Points on a hilly landscape, in no order, each with its height.
A ball rolls from a point to the lowest of its 3 nearest points, and stops where none of them is lower. Distance is the straight distance between rows; heights are no part of it.
q220: [-33 -35 -17 -35 -56 -26 36 -3 39 9 15 7 -18 -13 9 -13 -23 13 -63 15]  (h 499)
q772: [13 22 7 -6 13 -6 -70 -16 -37 -31 7 2 -14 -29 22 -7 26 26 -27 15]  (h 439)
q319: [-9 16 -11 14 0 12 19 33 49 21 -7 14 -2 8 -19 10 -26 -3 3 -20]  (h 541)
q657: [-18 -53 -20 -41 -33 -21 24 13 13 -33 -12 9 -15 9 -8 -39 14 38 -52 8]  (h 165)
q912: [-7 -34 -22 -11 -16 7 33 25 47 25 14 -12 -3 10 0 3 -31 -20 7 -4]  (h 506)
q871: [1 -72 -9 -47 -25 -5 -3 -16 11 -26 26 -5 -14 -5 23 -35 8 9 -10 3]  (h 432)
q34: [1 -31 21 -13 20 -9 -49 -33 -27 -54 38 13 -27 -39 34 -11 11 27 1 9]  (h 515)
q447: [25 -40 -18 -24 -8 12 15 43 21 -18 -19 10 0 29 -17 -26 0 18 -7 -24]  (h 457)
q696: [21 -2 1 36 36 19 13 39 10 16 -18 -6 35 24 -24 5 0 -23 58 -20]  (h 588)
q123: [-7 48 20 23 2 3 -4 -9 -36 28 -19 -15 8 -11 -10 15 8 -22 17 16]  (h 485)
q807: [7 -58 1 -19 16 7 -4 -38 11 -27 32 -28 5 4 29 -7 11 -11 35 -4]  (h 255)
q967: [19 15 2 -14 3 14 -13 27 3 -23 -11 5 1 16 -9 -13 4 21 -18 -16]  (h 534)
q504: [-10 -53 -24 -42 -42 -5 20 11 50 -23 25 0 -1 -3 -4 -15 -15 28 -42 -17]  (h 452)
q740: [3 64 -9 20 8 8 -22 14 15 3 8 -12 3 -7 -22 28 -3 16 -24 -1]  (h 427)
q111: [40 44 -18 18 42 15 -50 12 -37 -2 -23 -22 19 5 -14 21 23 5 0 3]  (h 642)
q163: [2 61 -2 55 26 -12 14 16 -23 44 -23 -18 43 0 -35 36 21 -14 31 -2]  (h 572)
q377: [-1 -16 -22 -15 1 -2 43 47 62 31 -24 49 -13 31 -25 -26 -11 37 -15 -31]  (h 632)
q157: [40 -49 -12 -14 15 24 20 26 -15 2 -18 -7 11 35 -9 -25 9 -22 56 -4]  (h 378)
q213: [20 -53 5 -4 29 14 7 -26 -5 -20 12 -33 21 23 22 -2 16 -31 59 -5]  (h 295)
q836: [-38 32 21 33 2 -18 -20 -35 -10 20 13 -24 -5 -35 15 26 -1 -36 -1 17]  (h 339)
q648: [-30 22 3 14 -14 -6 -37 -25 46 -25 56 -29 15 -39 12 39 -9 2 -39 4]  (h 421)
q556: [-13 -36 -15 -28 -37 -11 29 11 24 10 5 7 -15 11 -1 -17 -21 4 -27 -6]  (h 407)
q937: [-3 -17 -8 -18 -24 14 -12 -4 34 -31 28 -11 9 -10 14 -1 -9 12 -22 -16]  (h 253)
q248: [-8 -10 -20 -10 -7 11 8 42 70 -6 7 14 4 0 -13 -5 -21 31 -26 -31]  (h 596)
q603: [30 -27 2 -34 5 12 -2 22 -29 -52 -34 18 1 32 -7 -43 25 35 -19 -18]  (h 763)
q448: [-31 22 3 -6 -36 -3 5 5 41 -10 23 6 -14 -15 4 14 -31 9 -47 -7]  (h 340)
q844: [-24 0 -7 -15 -40 -11 53 -5 18 43 -1 20 -15 0 1 4 -39 -14 -13 19]  (h 538)
q799: [21 14 2 14 3 14 38 43 -17 32 -32 30 10 26 -23 -29 -10 -15 59 -9]  (h 755)
q631: [-27 -23 -15 18 -19 -14 43 -1 40 34 17 -21 18 -1 5 24 -38 -54 20 10]  (h 440)
q67: [1 17 -1 -3 -7 2 35 28 11 20 -32 53 -11 34 -24 -16 -4 29 -5 -11]  (h 513)
q430: [-24 5 1 -27 -35 -16 14 4 12 -6 -3 11 -17 -3 6 -15 -19 19 -49 5]  (h 287)
q776: [37 -9 5 -2 29 19 -43 -6 -27 -39 -9 -10 5 6 11 -13 25 5 8 -5]  (h 507)
q180: [-16 -44 -12 -24 -36 -10 30 -6 24 21 12 -6 -20 4 11 -9 -25 -24 -9 15]  (h 456)
q715: [18 -36 11 -30 4 3 -37 -18 -27 -56 7 21 -8 -16 25 -36 25 33 -13 -4]  (h 558)
q955: [-31 -13 -22 -15 -28 -18 64 16 24 19 -23 48 -27 31 -21 -9 -11 41 -44 3]  (h 488)
q96: [5 19 -13 30 -1 5 55 37 18 56 -20 38 11 16 -25 -7 -21 -5 50 -15]  (h 734)
q470: [-24 81 5 49 4 -3 15 0 1 45 -3 -4 6 -15 -30 55 -10 -2 -8 -1]  (h 555)
q71: [-22 9 6 28 33 -21 -46 -37 -2 -9 33 -44 17 -24 15 39 15 -10 -7 6]  (h 517)
q21: [20 33 2 6 7 10 -33 12 -13 -21 -10 -11 -1 2 -4 1 11 10 -17 -10]  (h 466)
q747: [-18 -12 19 18 35 -9 -53 -32 -31 -18 20 -16 -18 -32 27 15 15 -6 11 15]  (h 548)
q208: [-13 -53 -26 -30 -56 -16 39 13 57 20 18 -5 -15 -9 4 2 -30 1 -34 -1]  (h 455)
q494: [21 8 11 23 19 15 8 17 -27 13 -21 -11 29 11 -12 -2 4 -36 48 -2]  (h 557)
q432: [13 -17 3 -8 36 -11 -74 -32 -36 -62 46 16 -11 -44 29 10 34 43 -7 17]  (h 486)
q389: [1 -16 8 24 26 4 -14 -16 -16 -7 2 -33 20 5 9 12 12 -23 34 2]  (h 197)
q174: [-3 -75 -3 -54 -14 -15 -9 -21 -20 -42 3 11 -18 4 21 -50 24 27 -15 -1]  (h 484)
q620: [-4 2 -18 12 -28 -13 81 14 8 71 -19 66 -7 20 -18 -10 -26 6 21 -4]  (h 693)
q108: [20 -32 9 -19 10 7 -38 -36 8 -70 51 -2 7 -33 23 -4 32 42 -1 5]  (h 527)
q453: [-20 -30 -29 -29 -45 -22 48 27 55 21 -2 22 -15 9 -13 -3 -28 28 -47 -8]  (h 425)
q522: [-50 -8 3 19 -16 -18 10 -28 36 14 30 -35 13 -24 25 30 -30 -48 -5 4]  (h 348)
q881: [21 -1 -10 23 46 -6 -55 -41 -21 -33 22 -39 24 -6 14 35 38 7 8 -2]  (h 473)
q818: [27 53 18 28 15 14 -1 2 -76 26 -37 1 8 -8 -14 -1 30 -19 39 16]  (h 582)
q115: [25 2 18 -5 14 13 -4 11 -58 2 -41 17 -5 12 -1 -33 4 -22 36 10]  (h 580)
q400: [27 22 -2 29 33 24 -13 42 21 -1 -12 -9 20 16 -21 22 6 -3 22 -19]  (h 637)
q407: [32 -65 -3 -43 -5 2 15 4 -32 2 -18 4 -8 27 15 -44 13 -19 27 7]  (h 276)
q269: [20 12 12 -20 6 10 14 31 -27 -11 -46 39 -7 36 -22 -31 10 23 -5 -12]  (h 643)
q173: [-25 57 14 -4 -35 -8 -16 -19 6 -8 19 15 -17 -23 10 13 -15 24 -66 15]  (h 369)
q326: [-23 -1 6 -18 -28 -9 40 -8 -16 30 -14 19 -17 4 8 -21 -22 -28 3 21]  (h 606)
q706: [-3 19 3 6 8 -4 -67 -29 -2 -38 41 -10 3 -40 12 11 16 31 -29 13]  (h 404)
q158: [-27 55 28 19 -18 -4 14 -29 -31 38 -8 9 -12 -22 -1 17 -12 -20 4 19]  (h 438)
q586: [3 55 14 20 0 10 18 15 -13 28 -21 18 -5 9 -24 12 -9 -2 9 0]  (h 533)
q708: [16 -27 2 -11 9 20 -18 -21 25 -38 32 -27 10 -4 16 3 10 6 12 -12]  (h 324)
q2: [-1 15 14 -10 -6 3 -34 -9 -11 -25 10 2 -7 -12 11 -10 6 13 -28 6]  (h 415)
q405: [39 -3 4 -1 17 25 -7 28 -14 -11 -27 4 6 22 -12 -16 7 -4 27 -14]  (h 482)
q36: [-5 78 -1 38 4 6 12 19 38 36 -3 35 -7 2 -32 34 -12 26 -24 -20]  (h 500)
q300: [-1 -27 19 -7 12 -3 -19 -23 -28 0 -2 -2 -11 -4 21 -23 3 -29 29 12]  (h 39)
q29: [32 68 7 5 12 11 -22 11 -57 6 -34 18 -17 11 -22 4 20 23 -12 7]  (h 653)
q683: [-6 51 24 23 18 -3 -6 -22 -71 29 -22 -2 -12 -22 -2 2 23 -17 21 26]  (h 525)
q75: [21 50 13 16 20 3 -26 -2 -58 6 -39 2 -7 -5 -5 -1 23 -6 16 10]  (h 581)
q260: [2 6 11 41 45 -27 -33 -22 -30 20 5 -45 42 -2 5 39 39 -28 19 -4]  (h 579)
q877: [-18 0 -10 27 -2 2 41 19 42 39 -2 -2 22 3 -15 14 -28 -36 30 -5]  (h 498)
q460: [4 34 -2 32 31 -4 -41 -15 -13 2 0 -42 28 -3 -8 36 22 -10 -1 6]  (h 547)
q559: [0 -74 -10 -16 -8 -1 17 -19 5 22 25 -27 -3 10 19 -12 -2 -48 41 14]  (h 262)
q7: [11 30 -2 38 37 -5 -21 6 -15 10 -14 -35 46 15 -19 33 19 -24 19 -6]  (h 576)
q291: [-1 -69 13 -3 34 -9 -7 -41 -12 -20 23 -23 -10 -4 34 5 16 -22 57 5]  (h 283)
q141: [22 -28 9 1 37 7 -36 -39 -13 -47 28 -18 -2 -12 27 4 26 7 23 -2]  (h 405)
q990: [-37 -15 14 2 -5 -16 -2 -33 -14 23 6 -7 -14 -21 29 -1 -19 -44 20 21]  (h 229)
q303: [-20 24 7 16 -35 -8 69 -14 -8 58 -11 35 -3 -3 -7 14 -39 -23 19 11]  (h 618)
q888: [-17 40 7 -2 -25 -5 30 8 10 12 -12 32 -18 10 -14 9 -19 18 -31 -3]  (h 383)
q525: [-41 39 20 -3 -37 -12 20 -27 -6 22 2 14 -24 -12 12 9 -29 -10 -26 13]  (h 437)
q849: [40 18 -5 42 46 13 -7 24 -28 12 -31 -22 45 16 -23 22 26 -25 37 -11]  (h 600)
q338: [-25 3 6 18 1 -1 4 -6 19 12 9 -33 20 -4 3 24 -11 -37 14 -2]  (h 282)
q642: [0 -32 -8 -37 -19 -7 16 20 -6 -10 -24 16 -10 28 -5 -36 2 16 -19 -4]  (h 335)
q423: [50 -5 -13 -2 27 37 -2 52 22 -20 -20 7 14 31 -25 -14 9 21 23 -35]  (h 631)
q948: [-15 43 13 14 -10 2 -10 -12 2 9 2 -4 -9 -9 1 14 -9 -7 -14 6]  (h 385)
q800: [34 72 -27 6 23 15 -43 25 -20 -9 -19 -4 2 -4 -25 13 11 37 -27 -2]  (h 554)
q463: [-7 -7 -5 -21 -19 -9 56 28 -10 21 -30 45 -15 33 -17 -25 -4 16 -15 3]  (h 601)
q97: [-24 -22 -18 -32 -44 -23 43 12 18 5 -15 19 -25 13 -8 -26 -10 21 -48 11]  (h 327)
q202: [9 -85 0 -35 5 -8 -2 -26 -20 2 14 -6 -29 0 34 -30 7 -21 36 18]  (h 110)
q851: [60 35 -22 7 33 23 -43 23 -17 -37 -17 -6 12 10 -18 1 29 33 -6 -14]  (h 678)
q536: [27 -45 -4 -38 -11 18 -4 5 16 -41 8 -2 3 9 3 -24 4 24 -10 -21]  (h 346)
q893: [-20 -19 11 11 8 -3 -31 -40 28 -33 49 -34 5 -25 31 23 -3 4 1 2]  (h 390)
q998: [-18 -17 9 -10 -12 3 -6 -18 4 -10 16 -14 -5 -11 16 -8 -10 -18 1 5]  (h 180)
q31: [-12 42 5 44 18 7 19 33 17 34 -15 -2 27 5 -31 25 -8 -19 37 -12]  (h 536)
q609: [-42 12 7 -2 -24 -12 2 -30 24 8 21 -12 -13 -29 22 16 -33 -22 -30 13]  (h 377)
q469: [-29 27 12 0 -19 -11 -44 -26 7 -28 36 3 -10 -40 20 4 -7 19 -46 13]  (h 386)

Call two points neighbours if one is among the 3 nearest of the other. Go from one point of each pair to the other, from neighbour to neighbour, staying as low as possible. Name the highest point that can't be avoided.
q430 and q657 -> q97
q430 and q202 -> q642
q807 and q202 -> q559

For each start below, name the point where the ball stops.
q75 -> q948
q893 -> q300
q844 -> q430
q326 -> q430
q772 -> q430
q851 -> q430
